A landscape with many valleys, sampled at points; each row gives a point and its height.
A ball rolls from a point to the lowest of its 3 nearest points, and stops where none of them is lower. Distance is the straight distance between rows; heights are no part of it.
j_764: [ 94 146 105 138 106  95  86 133 109 139 106 104 131  77  91 103 169 106
 195  96]  height 29.2
j_369: [ 94 119 159 170 160 167 172 115  92  75 145 138 147 107 111 111 166 129
 102 143]  height 36.5
j_468: [ 82  99 187 135 147 137 128 138  80  83 131 108 122 102 111  94 180  84
 143 129]  height 25.4
j_794: [117 128 141 184 161 148 179 124 123 100 116 136 178 110  93  84 163 181
 123 105]  height 21.1
j_143: [136 111  70 118 169 194 121 152 160 152 109 130 110 160 174 172 124  75
 114  69]  height 12.6
j_208: [122 144 113  83 110 113  74 102 110 167 157 137  88 135 146 166  98 112
  79 191]  height 21.3
j_33: [181 119 122 144 111 174 142 123 176 158 153 137 126 163 160 121 108 125
  73  75]  height 42.1
j_263: [ 83 126 142 127 181 156 135 141  35  58 134 122 102 108 127 137 143  66
 104 170]  height 28.2
j_484: [112 112  98 130 149 152 140 137  77  99 150 123 115 126 157 152 109 130
  57 137]  height 27.2
j_668: [154  86  88 126 136 184 111 152 118 158 132 123  89 154 168 122 115  95
  58  97]  height 54.3
j_285: [136 118 127 167 102 180 128 100 108 129 179 147 122 130 137 121 121 136
  35 102]  height 47.9
j_959: [105 157 146 133 148  88 157 121 128  99  83 139 179 111 102 112 142 183
 183 158]  height 10.6
j_40: [134 118  92 101 127 113 123 159 123 134 107 113 108 152 145 142 112 148
 141 147]  height 11.4
j_242: [161 133 123 140  88 124  95 125 146 176 130 136 107 142 133 112 117 126
 133 129]  height 18.4
j_396: [165 135 105 124 133 168 127 149 191 181 109 152 120 164 160 148 123  95
 155  89]  height 18.9
j_835: [ 74 163 129  99 147  67 154 123 123  95  70 133 169 116  97 127 138 177
 206 179]  height 12.8
j_965: [106 145 142 101 180 101 197 103 108  44 196 139 156 100  94 177 136 184
  97 146]  height 13.8
j_681: [160 166 146 144  66 108 107 107 169 163 140 162 141 124 118 111 104 155
 134 137]  height 32.1
j_432: [138 117  67 151 195 212 155 155 166 135 117 139 145 156 170 161 133  98
 114  44]  height 29.1
j_278: [103  79 203 187 151 188 152 112  95  73 151 109 129 108 106  67 190  87
 111  91]  height 16.7
j_791: [175 135 124 115 105 110 123 147 187 171  90 140 130 155 142 135  92 126
 169 115]  height 27.0
j_553: [115 111 127 157 102 172  88 126  86 153 158 136 106 122 135 110 133 106
  57 129]  height 46.5
j_311: [123 161 148 127  87 103 127  98 135 117 139 160 139 132 128 141 130 146
 138 162]  height 15.5
j_313: [161 146  96 126 148 171 148 134 200 148 114 150 142 157 170 179 109 107
 134  70]  height 8.2
j_248: [153 139 135 142 103 128 128 136 152 144 105 134 141 145 128  91 114 174
 152 116]  height 21.7
j_422: [124 136 141 172  90 151  76 116 112 155 163 151 122 112 123  86 165 112
 104 122]  height 24.7
j_729: [ 93 144 170 119  98  84 113  95 141 115 126 130 137  94 100 119 165 111
 185 128]  height 7.5
j_253: [195 136 126 119  90 109  78 117 191 210 142 143 113 154 141 127  89 106
 148 130]  height 31.5
j_777: [107 147 176 136  80 116  81  87 140 136 160 136 110  93 100  98 176  86
 150 118]  height 21.0
j_487: [127 131 166 183 155 164 191  87 141  81 141 156 179 112  95 112 167 175
 106 117]  height 27.3
j_169: [133 100  99 128 140 172  88 129  79 148 153 128  78 133 149 129 114  96
  34 131]  height 49.8
j_47: [174 144 123 145 121 142 116 155 199 186  88 129 125 157 143 117 112 124
 181  71]  height 32.0
j_760: [ 76 113 176 107 161 104 123 148  63  75 115  97 102 103 104 117 167  72
 180 169]  height 8.1
j_811: [184 149 136 108  87 100 146 125 202 163 110 156 128 153 139 175  63 126
 138 132]  height 33.9
j_685: [ 88 135 139 140 116 120 119 113 115 113 132 136 133 117 111 118 159 133
 160 141]  height 20.1
j_227: [ 98 130 119 144 128 107 110 142  92 113  99 119 137 108 103 107 145 150
 176 135]  height 14.1
j_402: [101 115 176 142 108 124 120 111 110 110 124 109 123  91  94  97 189  92
 155 102]  height 14.4
j_191: [162 133 115  81 111 125 141 102 168 136 174 139 107 156 150 188  80 128
  71 123]  height 28.0
j_379: [156  99  88  93 146 166 113 127 146 157 142 128  91 156 160 168 107 103
  83  97]  height 24.8
j_443: [139 149 117 111  92  84  82 134 141 173 130 143 113 137 126 117 107 130
 157 161]  height 23.5
j_863: [ 82 103 200 104 161 112 163 142  72  52 129  86 105 112 110 113 170  83
 137 175]  height 14.9
j_606: [ 73 136 147 115 166  86 151 134 106  83  81 118 162 103  90 113 166 151
 192 156]  height 10.2
j_551: [ 81 121 153 122 129  82 125 127 114  90  94  70 128  71  82 102 183  90
 198 117]  height 10.3
j_628: [ 96 134 184  96 103  93 123 103 120  99 137 104 105 114 104 124 173  82
 162 162]  height 22.2
j_578: [183 119 132 166 130 172 183 113 166 120 168 120 151 140 144 124 114 165
  64  73]  height 48.5
j_815: [163 138 126 135 120 113 174 130 166 121 113 135 160 142 135 139  94 176
 136 124]  height 25.9
j_506: [125 129 112 115 117 140  80 100 111 159 173 136  98 136 144 150 101 110
  49 157]  height 27.6
j_857: [134 101  77  77 156 128 138 160 100 121 132 105  99 153 165 178  90 110
  86 133]  height 10.4
j_419: [ 85 130 128 148 145 135 148 140  76  97 126 132 145 122 119 119 150 140
 130 153]  height 20.9
j_564: [152 126  94 101 109 111  58 127 147 206 138 130  94 133 135 119 107  95
 149 153]  height 13.4
j_522: [115 141 154 160  88 118  77  99 143 156 145 119 131  75  99  92 174  79
 160  95]  height 22.7
j_14: [ 81 105 178 112 136  86 137 131  95  83 116  89 124  98  83 111 174  87
 183 147]  height 13.7
j_945: [145 115 103 115 127 135 161 117 130 120 146 127 127 145 153 149 101 160
  95 136]  height 12.7
j_984: [119 116  97  88 134 127 116 146  94 127 148 116  86 140 152 158 101 114
  77 158]  height 23.3
j_275: [157 130  91  67 116  92 134 143 169 143 113 130 107 149 153 185  83 135
 141 162]  height 19.5
j_892: [119 103  94 147 163 164 106 174  46 116 123 115 102 133 143 109 110 110
  90 137]  height 68.0
j_117: [148 156 153 155 105  95 153 130 165 144  79 140 176 122 103  88 100 183
 174 102]  height 13.9
j_832: [179 155 119 104 122 130 124 145 215 191  96 165 124 164 149 171  87  93
 186 116]  height 29.3
j_911: [141 120 109  70 134 110 148 124 135 107 180 115 117 155 153 202  85 139
  77 116]  height 30.9
j_279: [ 77 132 116 131 145 133  94 161  55 112 113 127  99 112 126 118 146  85
 144 150]  height 42.6
j_872: [ 98 151 123 122 134  74 132 141 109 106  85 120 152 111  99 114 140 158
 201 142]  height 10.9
j_46: [114 146 219 132  81  96 141  79 167 104 129 140 156 100  90 106 164 115
 176 126]  height 7.0
j_315: [178 105 110 124 127 178  96 119 147 187 153 132  97 153 155 125 122  95
  60 112]  height 62.5
j_726: [110 121 102 127 120 121 123 148  92 127 114 127 118 133 138 138 119 149
 125 161]  height 4.8
j_271: [112 135 116 128  97 122  91 123 102 139 132 141 118 128 126 121 132 119
 118 153]  height 15.3
j_100: [116  84 208 163 113 142 131 117 117  84 145  79 136  86  84  62 198  87
 134  85]  height 11.9
j_885: [185 160 133 148 122 158 130 141 227 196 102 158 147 159 149 159  96  98
 165  75]  height 36.8
j_796: [ 74 123 163 111 159 137 164 111  72  58 162 118 104 111 135 163 148  96
  87 181]  height 33.5
j_824: [141  96  91 105 137 136  95 172 124 164 110 111  86 151 150 124 110 105
 123 131]  height 28.3
j_353: [127 159 179 166 114 115 184  79 156  91 126 163 181 114 105 123 136 190
 140 133]  height 14.5
j_910: [130 111 101  74 163 140  83 124 101 139 167 108  67 137 160 192  75  90
  20 143]  height 38.1
j_120: [ 89 116 216  76  91  90 145 103 127  92 158 100  99 111 114 126 171  89
 138 191]  height 23.8
j_565: [ 90 134 149 134 128 132 157  93 101  86 153 148 146 117 121 145 145 147
 115 155]  height 14.7
j_321: [142 103  92 133 126 158  96 160 104 161 124 109  97 142 152 109 127 114
 101 125]  height 38.0
j_13: [102 124 227  87  83  73 152  87 149  87 142 101 116 115  94 128 170 110
 166 177]  height 24.1
j_454: [161 141  94  72 130 117 142 127 201 135 119 143 126 162 161 204  82  97
 129 126]  height 19.9
j_255: [176 132 131 142 124 146 169 119 178 141 117 133 144 154 143 134  99 154
 122  95]  height 30.8
j_646: [118 109 189 108  90  77 133 106 137  89 118  68 123  75  76  99 187  86
 176 120]  height 6.9
j_477: [186 129 117 112  95 141 128 117 207 166 144 149 122 149 156 158 100  99
 116 106]  height 34.6
j_325: [124  94 107 157 144 177 120 158  61 117 130 124 103 137 161 115 121 116
  67 123]  height 52.4
j_78: [167 143 121 137 106 110  93 154 167 190 107 114 114 142 134 104 115 122
 174  91]  height 31.1
j_99: [159  94  87 125 195 157 186 167 151 101 129 108 147 154 143 160 120 138
 115  79]  height 11.8
j_439: [160 127 102  81 118 108 132 119 142 137 151 127 105 152 158 177 101 120
  97 151]  height 24.4
j_212: [131 133 111 125 103 147  83 112 112 156 157 146 105 133 130 123 129 121
  90 149]  height 21.2
j_592: [108 137 125 140 184 109 198 131 115  87  90 134 177 105  81 114 143 199
 145 152]  height 18.2
j_37: [155 109  95 106 118 130  52 151 118 209 125 119  86 142 139 105 116  96
 128 134]  height 12.3
j_136: [102 140 173 168 124 133 136 108 136 104 116 123 171  98  94  78 182 138
 173  89]  height 20.0
j_205: [139 112 118 177 115 160 124 134 115 135 130 136 138 128 130  86 140 149
 112  97]  height 27.8
j_624: [ 72 139 109 103 118  80  84 163  83 134 115 119 109 124 117 128 136 112
 171 177]  height 15.2
j_925: [118 168 203 166 120  95 158  91 157 118  91 135 198  90  85  85 148 150
 185  87]  height 23.6
j_228: [155 133  96  72 148 119 146 126 188 125 140 133 119 161 160 199  90 114
 117 103]  height 24.2
j_24: [128 112  98 113 135 143  75 148  80 161 133 123  80 136 145 136 108  94
  83 150]  height 47.7
j_864: [131 115 101  89 135 148  72 133 105 173 143 124  69 147 153 147  97  95
  52 164]  height 37.3
j_846: [ 98 123 147 149 136 172 113  97  79 103 172 140 109 119 138 141 138 107
  24 138]  height 30.0
j_491: [101 150 153 160 115  90 116 110 147 116  86 107 171  77  86  81 162 131
 199  80]  height 9.0
j_231: [120 129  88 133 111 115  65 149  99 172 124 114 105 120 117 101 125 114
 149 130]  height 21.5
j_195: [179 115 112 139 116 157  72 144 153 207 128 124 104 145 140  98 126 110
 133  95]  height 26.1
j_44: [113 121 197 120 101  88 147  85 153  96 115  90 150  83  87  97 180 110
 184 108]  height 5.9
j_473: [166 112 134 171  98 182 141 106 140 146 166 137 125 145 144 115 122 143
  50  94]  height 45.1
j_746: [146  97  92 136 136 164  59 169 110 188 128 104  83 149 143  89 115  83
 114  99]  height 33.8
j_291: [146 119 113 136 120 112 111 170 128 157  95 115 131 138 128 100 124 155
 163 112]  height 27.1
j_759: [129 103  97  73 172 137 136 149 114  99 153  99 102 154 166 199  94 112
  69 104]  height 14.6
j_105: [ 88 132 102 102 115 111  93 152  83 129 112 124 112 127 132 142 121 121
 143 177]  height 11.3
j_296: [144 114  73  78 165 109 168 163 154 121  98 112 125 156 148 183  99 138
 154 145]  height 3.3
j_237: [103 107  90 128 184 135 164 169  61  85 134 117 126 127 135 143 118 135
  99 156]  height 16.0
j_770: [144 126  91  67 117 115  96 138 131 164 139 126  85 151 152 171  99 111
 109 177]  height 22.1
j_625: [133 120 107 111 148  97 155 151 128 121  75 116 153 137 122 126 108 181
 172 154]  height 22.3
j_55: [147 168 152 142  87  88 144 110 171 139 103 163 167 127 112 127  90 178
 160 140]  height 31.9
j_367: [ 68 135 160  97 121 101  99 134  95 110 142 126 100 120 113 137 162  83
 152 177]  height 17.4
j_88: [ 89 124 171 117 157 108 172 113 110  80 116 123 150 112  96 135 173 129
 179 168]  height 10.7
j_74: [ 78 140 192  90 124  76 151 101 126  78 125 119 129 123 104 139 166 114
 178 180]  height 23.4
j_693: [140 137  72 109 170 155 161 157 183 136  93 141 139 160 158 179 116 113
 157  97]  height 17.5
j_27: [141 143  86  57 138 107 124 139 185 153 103 141 114 170 169 197  88  94
 168 141]  height 14.8
j_444: [111 158 151 120 147  96 200  96 128  65 139 143 172 111 104 167 127 186
 133 175]  height 16.9
j_868: [ 91 122 118 140 128 143  90 129  75 133 136 134 106 114 138 126 144 102
  95 146]  height 29.0
j_751: [189 130 145 164  94 149 166 121 198 145 129 139 149 155 143 128 101 156
 112  93]  height 35.2
j_131: [145 126  91 104 101  99  78 164 142 181 103 113 102 139 135 105 118 123
 175 132]  height 25.1
j_808: [ 83 146 129 107 167  95 180 125 110  75 100 127 165 110 105 148 145 171
 171 186]  height 13.2
j_690: [110 128 113 124 115 135 147 119  97 105 152 139 133 126 136 151 127 141
  85 166]  height 18.5
j_30: [ 97 113 183 173 147 150 160 105 123  83 129 124 156 106  96  82 191 136
 143 105]  height 25.6
j_96: [ 89 113 135 170 157 156 112 153  50  93 124 135 130 104 117  85 160 110
 137 112]  height 34.5
j_463: [161 131 125 162 135 138 143 160 154 158  73 109 162 146 135  86 119 164
 166  89]  height 27.4
j_498: [153 148 142 168  80 135  68  94 152 172 166 163 126 121 119  93 121 127
 119 114]  height 8.8
j_754: [ 88 141 143 119 124 107 150 111 110  91 119 140 156 120 116 146 145 157
 162 165]  height 11.0
j_29: [152 123  96  81 131 118 101 148 169 173 113 138  93 161 156 160 102  94
 145 147]  height 18.3
j_373: [105 121  97 109 164 155 103 148  55 110 142 119  83 130 146 153  94  98
  40 162]  height 58.6
j_538: [ 86 121 145 153 182 141 143 151  50  69 114 126 132 109 113 108 158 103
 144 154]  height 17.2
j_594: [124 108  87  87 162 141  74 167  60 133 119 109  64 138 158 143  89  74
  74 168]  height 52.8
j_898: [163 148 101 148 150 180 141 154 198 174  80 147 142 163 165 142 115 103
 172  63]  height 24.6
j_267: [110 109 155 186 163 173 194 102 119  71 152 147 162 106 107 107 177 158
  86 116]  height 32.2
j_324: [115 124 200 151  96 123 114  87 141 111 142 118 142  99  91  90 179 104
 152 102]  height 18.0
j_585: [210 145 157 142  92 126 105 116 211 214 144 164 124 144 136 131  74 104
 143 114]  height 33.4
j_51: [118 153 167 150 102 105 145  98 146 103 117 159 160 118 105 118 139 163
 155 153]  height 11.5
j_633: [113 152 164 167 152 114 156 113 139 105  80 135 204 100  83  71 163 172
 175  94]  height 22.0
j_535: [100 108 187 149 127 155 132 113 109  93 146 124 122 111 105  99 187  97
 124 122]  height 19.6
j_995: [135 109  74  89 161 129 156 166 127 119 108 108 114 158 159 165 108 132
 123 133]  height 6.5
j_346: [133 109  93 104 158 108 182 147 128 106 124 114 151 140 137 161  99 178
 112 139]  height 10.0
j_557: [ 86 125 178 141 120 157 139  85 110  94 171 150 112 117 124 136 160  94
  80 151]  height 27.7
j_281: [144 112 109 172 182 157 190 157 120 127  93 115 173 126 108  74 142 199
 130  96]  height 25.2
j_581: [139 141 134 154 156 121 164 143 140 141  71 116 180 126 106  86 126 203
 167 107]  height 15.1
j_568: [161 144 131 166  86 120  80 125 150 188 143 132 125 114 114  83 126 127
 148  96]  height 14.3
j_69: [157 156 133 111  80  90 127 118 159 155 115 148 134 146 128 135  96 157
 160 142]  height 26.3
j_790: [170 147 134 151 106 111 117 152 181 184  86 127 146 135 127  97 111 147
 182  79]  height 28.1
j_456: [102 138 129 173 125 126  96 128 107 129 125 117 141  97  98  80 169 121
 154  89]  height 40.1
j_924: [117 109 125 199 172 179 157 156  81 100 121 129 153 114 112  72 156 153
 109  95]  height 59.3
j_332: [155 161 145 141 108  90 132 141 163 147  71 121 173 132 115  92 107 178
 189 103]  height 19.0
j_3: [146 153 121  92  77  86  88  98 156 174 154 160 110 143 133 158  85 133
 124 183]  height 25.7
j_961: [117 128 100  93 160 120 145 128 100  94 171 111 120 134 147 182  88 147
  65 140]  height 32.7
j_112: [192 131 133 143 101 148  95 131 191 200 146 142 116 157 143 109 106 114
 130 105]  height 29.4
j_515: [ 84 153 166  97 104 116  98  83 121 120 163 153  97 119 123 160 150  94
 117 194]  height 28.4
j_700: [132 139 115 120  92 103  46 112 128 196 155 136 108 111 120 115 131 107
 139 147]  height 8.7
j_612: [121 123 112 112 180 114 191 131  98  72 182 115 148 129 112 175 102 180
  75 129]  height 9.6
j_707: [146  94  89 111 188 132 192 150 117 101 140 103 146 138 134 161 103 168
 108 117]  height 8.3
j_838: [149 123 122 181 124 176 154 124 120 128 148 140 146 130 141 104 128 164
  81  96]  height 38.7
j_682: [163  99 125  96 142 150 148 119 155 114 183 125 129 155 153 173  95 126
  43  69]  height 29.8
j_580: [113 128 122 148 165 133 184 135 112  95 106 128 167 114 115 120 131 182
 119 140]  height 17.0
j_561: [103 129 132 140 183 130 201 114 107  65 142 136 159 104 105 141 159 165
 109 157]  height 13.3
j_888: [103 171 172 116 116  82 163  95 153  88 114 151 167 122 101 141 126 169
 173 172]  height 14.2
j_110: [ 78 109 184 124 136 150 130 125  81  79 146 121 103 113 124 119 165  72
 101 162]  height 29.5
j_706: [ 78 121 151 123 174 119 135 155  68  72 100 103 128 101 104 114 171 104
 179 158]  height 6.6
j_50: [ 89 119 154 150 154 108 131 129 111  92  77  85 168  67  80  77 189 106
 198  87]  height 17.7
j_966: [ 96 151 150 109  94  92  88 104 120 116 143 157 121 117 109 134 148 106
 162 167]  height 22.6
j_554: [148 122 107 143 100 143  61 131 114 186 143 130 105 119 120  98 134 114
 129 113]  height 13.1
j_318: [175 143 129 100  90 103 158 103 173 124 140 151 136 148 144 172  76 151
 116 142]  height 18.1
j_433: [139 121  81  86 164 149 149 138 169 121 132 140 132 160 166 193 107 109
 120  79]  height 22.4
j_635: [147 135 120 127 112 104 152 137 146 126 103 134 141 141 137 130 104 177
 155 141]  height 22.8
j_938: [130 153 112 133  91  81  75 128 126 155 111 125 127 108 110 110 121 146
 179 125]  height 26.9
j_224: [144 137 142 170 121 126 162 120 143 122 103 140 173 136 120  98 121 196
 144 113]  height 18.8
j_916: [186 141 137 151 123 164 160 125 210 158 109 143 145 155 154 146 105 120
 136  73]  height 37.0
j_713: [151 110  99  78 140 137 105 123 139 137 161 117  85 154 159 191  87  98
  62 116]  height 29.7
j_775: [150 153 124 101 130  86 150 148 174 137  71 126 138 156 135 141  90 159
 178 141]  height 28.6
j_274: [152 103  93  99 128 153  75 151 127 192 132 127  80 154 153 135 112  85
 103 137]  height 20.6
j_488: [150 138 114 104 112 104 111 160 164 164  72 115 120 154 134 117 107 135
 185 119]  height 20.7
j_817: [144 129 109 112 101 120  81 122 126 174 147 142 100 137 146 122 107 125
 107 153]  height 13.0
j_820: [130 139 113 129 144 111 182 135 130 110 102 135 164 130 124 132 116 194
 137 147]  height 18.7
j_188: [ 83 141 133 129 141 102 138 136 109  99  84 125 158 112 106 112 149 164
 184 151]  height 7.7
j_518: [108 142 111  94 110 119 123 119 104 112 172 137 106 130 150 174  98 130
  73 171]  height 23.0
j_62: [164 114  88 138 149 213 130 139 176 163 128 132 116 153 170 149 120  87
  96  57]  height 29.6
j_166: [144  90  77 118 179 152 161 175  97 109 115 100 111 150 152 152  99 124
  97 115]  height 16.5
j_2: [138  85  79  95 181 167  98 180  78 139 117 109  75 156 166 156  88  65
  66 131]  height 38.9
j_699: [108  94 232 132 140 153 161 105  81  59 163 104 107 112 122 113 178  80
  74 150]  height 34.4
j_302: [150 115  90 136 117 143  70 155 132 184 117 112 100 135 135  85 134 108
 146 116]  height 21.4
j_530: [139 120  94  92 125  93 123 164 144 149  81 121 115 151 146 151 100 141
 173 150]  height 16.1
j_251: [113 131 127 148 109 136  70 125  97 155 141 132 111 100 117  95 148 108
 139 110]  height 23.2
j_129: [126 113 110 159 142 139 154 159 108 122 105 113 141 130 128  96 128 168
 136 119]  height 41.0
j_985: [104 110 212 134 115 121 155  89 126  89 146 125 121 112 101  96 182 102
 142 136]  height 20.2
j_539: [137  94  82  92 183 130 163 168  92  89 141 100 117 149 161 175  91 135
  90 126]  height 13.6
j_121: [106 142 151 132  95  91 111 101 140 106 110  97 139  64  82  98 174  93
 198  99]  height 4.6
j_207: [130 162 180 169  77 119  84  78 159 145 149 142 145  91  94  97 162 102
 159 106]  height 19.4
j_779: [124  98 126 178 113 178 123 129  95 130 159 145 128 122 136  98 150 131
  80 106]  height 38.2
j_8: [ 99 128  99 117 175 130 152 157  56  66 153 122 114 110 141 164 101 127
  65 153]  height 19.7
j_471: [141 105  88  91 148 148 125 147 113 127 142 112 103 153 160 162 102 105
  73 120]  height 16.6
j_737: [ 87 121 130 137 193 130 187 145  73  67 118 128 146 100 112 133 158 139
 133 164]  height 15.6
j_148: [100 106 164 176 146 168 121 117  76  93 155 129 128  98 122  99 169  95
 110 113]  height 25.0
j_520: [149  87 109 168 126 193 101 158 100 157 138 129 102 142 147  80 124 116
  71  92]  height 72.1
j_639: [133 146 121 116  82 118 113 105 141 140 162 146 114 136 141 154 104 136
  87 163]  height 26.5
j_381: [ 80 130 177 119 117 130 119 110 102 102 155 135 111 116 126 141 162  96
 124 172]  height 23.1
j_583: [132 159 159 165  83 105 110 102 150 135 132 159 145 115 107 109 142 138
 154 126]  height 15.8
j_734: [178 143 124 100 119 101 150 132 201 145 112 145 133 164 152 182  80 125
 155 127]  height 28.5
j_421: [151 102  85 105 172 174 155 139 156 126 150 124 115 161 174 176 112 109
  87  67]  height 27.5
j_629: [151 139  91  62 107  87  79 145 153 190 120 135  98 159 146 159  88 107
 165 176]  height 21.8
j_540: [106 148 161 167 119 131 152  98 134 100 116 146 168 112 105 102 155 159
 152 125]  height 15.0
j_826: [144 104 106 159 127 147 101 173 113 157 105 104 116 129 132  83 133 140
 148  99]  height 36.9
j_31: [156 117  89 106 131 137 143 123 162 131 137 130 111 163 158 175 104 115
  96 109]  height 27.9
j_526: [ 61 136 155 112 139 107 134 132  93  79 124 114 116 115 119 141 160 113
 163 183]  height 12.9
j_5: [109 161 147 156 138  97 141 130 139 129  65 129 199  94  92  64 152 176
 198  97]  height 19.8
j_68: [160 114 125 156 106 177  93 119 126 185 160 141 108 149 141  95 132 114
  60 100]  height 65.0
j_640: [150  95 106 158 137 161 142 158 127 140 119 115 116 156 152 108 121 139
 101 107]  height 44.0
j_300: [174 131 110  93  91 117  76 106 156 194 149 155  98 147 147 146  94 108
 107 165]  height 18.6
j_412: [132 146 116  99 100  84 133 143 133 137 106 131 123 145 131 152  97 158
 152 175]  height 20.4
j_956: [171 145 152 165 112 129 147 134 177 160 100 137 160 135 132  91 106 171
 157 100]  height 21.9
j_981: [148 138 145 173  83 153 111 104 152 151 167 160 135 136 132  95 131 145
 102 114]  height 16.3
j_866: [141 111 101 104 123 159 103 122 107 136 152 123  93 142 155 157  96 105
  52 136]  height 26.7
j_41: [103 158 140  98  92  89  64  96 124 164 162 149 107 124 116 142 132 111
 148 185]  height 26.2
j_336: [148 120 125 156 154 142 198  89 129  80 172 129 160 124 121 148 117 191
  70 100]  height 19.3
j_434: [100 121 120 161 130 153 125 142  83 108 135 134 129 121 124 106 143 127
 106 126]  height 31.4
j_525: [136 100  94 136 170 156 190 151 101  87 150 108 144 129 139 144 109 166
  67 119]  height 12.1
j_990: [147 123 114 121 108 153  64  99 115 192 164 140  93 140 140 117 113 106
  78 154]  height 29.9
j_816: [121 135 170 186 102 162 138  90 127 109 154 151 144 115 120  86 164 149
 104  91]  height 25.5
j_323: [170 123 105 133 142 135 157 152 191 146  82 118 142 160 151 141 108 128
 161 101]  height 38.6
j_372: [ 97 120 153 174 133 157 128 123  98 101 140 128 134  93 108  88 177 116
 149  95]  height 32.8
j_523: [ 92 141 126 160 138 113 127 137 112 125  85 111 171  96  94  86 156 158
 192  88]  height 15.7
j_230: [111 135  98 112 157  85 177 147 118  99  84 119 149 133 120 151 113 184
 170 178]  height 24.0
j_980: [ 70 137 149 102 119  71 110 125 111  99 109 105 117  91  96 120 177  93
 199 153]  height 16.4
j_597: [164 109 101 124 145 141 161 142 156 126 106 115 128 154 151 142 113 142
 123 106]  height 35.5
j_874: [ 76 114 153 144 134 117 108 139  84  99 112 106 127  85  95 101 192  87
 177 108]  height 22.9
j_401: [104 137 120 117 124 140 112 102  96 110 171 128 105 130 140 157 121 125
  53 156]  height 23.7
j_366: [156 141  79  96 143 139 121 152 195 174  92 152 128 167 160 173 115  91
 182 112]  height 24.3
j_799: [139 168 140 124  97  75 167 103 162 110 116 161 166 134 130 158  80 187
 143 160]  height 35.6
j_798: [156 152 124 146  86 112  44  82 144 204 177 145 114 112 115  94 121 105
 134 130]  height 4.0
j_964: [ 97 166 153 110 112  83 148 102 141 100 100 146 158 121 107 141 128 165
 183 170]  height 14.0
j_273: [166 111  99 101 152 157 161 124 176 122 150 128 133 165 160 181  98 118
  95  64]  height 25.8
j_914: [147  86  93 177 154 182 163 165 107 127 112 111 137 135 135  92 141 158
 115  88]  height 50.6
j_934: [111 111 155 185 119 197 134 104  97 112 158 149 139 114 126  97 168 119
  72  99]  height 31.8
j_579: [153 165 164 179  83 131 124 101 162 149 127 160 164 119 122  86 128 171
 141 100]  height 21.6
j_174: [149 137 120 104 107 106 161  95 135  95 165 133 141 125 153 170  96 159
  84 137]  height 6.3
j_107: [122 146 145 148 152 126 195  99 124  83 140 141 174 110 104 138 133 188
 109 138]  height 15.4
j_355: [146 138 140 175  97 147 117 120 140 158 122 132 149 130 126  86 131 160
 136  94]  height 13.5
j_304: [ 98 139 171 132 131 113 164 105 132  83 124 139 150 113  99 124 164 144
 163 165]  height 9.1
j_58: [140 112 105 113 110 131  77 143 123 182 133 135  93 138 137 117 119 115
 122 140]  height 17.8
j_6: [105 138  98 106 116  97  94 154 105 147 113 118 114 133 123 123 128 137
 167 154]  height 15.9
j_79: [137 104  71  71 164 139 106 162 111 141 119 101  69 155 171 173  91  80
  82 155]  height 16.2
j_862: [109 144 113  90 108 112  90 126  94 140 140 140  97 133 138 156 122 124
 110 191]  height 16.8
j_406: [119 112  82 108 170 110 170 171  94 102 122 106 131 137 144 155  98 157
 114 157]  height 11.7
j_721: [165 116  99 143 159 141 183 138 138 123 101 110 147 141 136 121 111 175
 127 111]  height 37.8
j_574: [118 142 171 176  94 146 125  98 146 121 136 151 149 116 113  91 165 150
 132  97]  height 20.3
j_559: [154 118  81 109 148 158 125 151 171 163 109 128 115 164 163 148 123 100
 134 100]  height 23.9
j_521: [ 85 134 108 130 117  99  76 145  86 140 109 114 109  96 109 111 160 103
 180 141]  height 22.5
j_388: [144 158 189 186  97 117 156 104 176 130 108 161 186 108 107  98 108 183
 147 102]  height 26.6
j_183: [143 167 158 172  88  96 108 124 161 159  93 132 176  98 100  80 122 167
 178  87]  height 17.3
j_48: [113 105 187 147 111 106 143 104 138 104 119  71 137  77  76  75 185  96
 176  84]  height 8.0
j_103: [ 96 126 124 131 191 123 186 129  91  50 168 135 150 102 112 161 135 159
  88 147]  height 11.6
j_314: [118 159 126 175 104 118 109 126 133 143  94 117 164  93  93  75 148 155
 186  84]  height 8.5
j_123: [131 125 127  78 164 113 169 118 125  70 205 111 156 145 128 188  84 179
  73 116]  height 12.2
j_98: [129 137 117  96 101 107  47  87 117 185 169 154  90 124 130 144 119  97
  98 188]  height 26.8
j_462: [125 125  77 101 113 101  36 147  98 191 126 117  91 118 128 109 121 104
 153 158]  height 26.4
j_907: [127 125 115  90 131 129 110 108 106 120 180 119  93 140 152 181  87 120
  30 132]  height 33.7

For each start below, name the point where the ball stops.
j_791: j_726
j_191: j_27
j_597: j_612
j_291: j_726
j_635: j_612
j_721: j_612
j_916: j_612
j_131: j_726
j_78: j_726

Call two points neighbours if one is among the 3 nearest of the other. Go from one point of each pair to the other, from neighbour to neighbour, staying as low as possible. Name the highest point that can't be avoided.
j_535, j_313: j_228
j_726, j_857: j_40
j_27, j_726: j_275
j_37, j_355: j_981
j_355, j_817: j_58
j_188, j_707: j_107
j_117, j_121: j_183
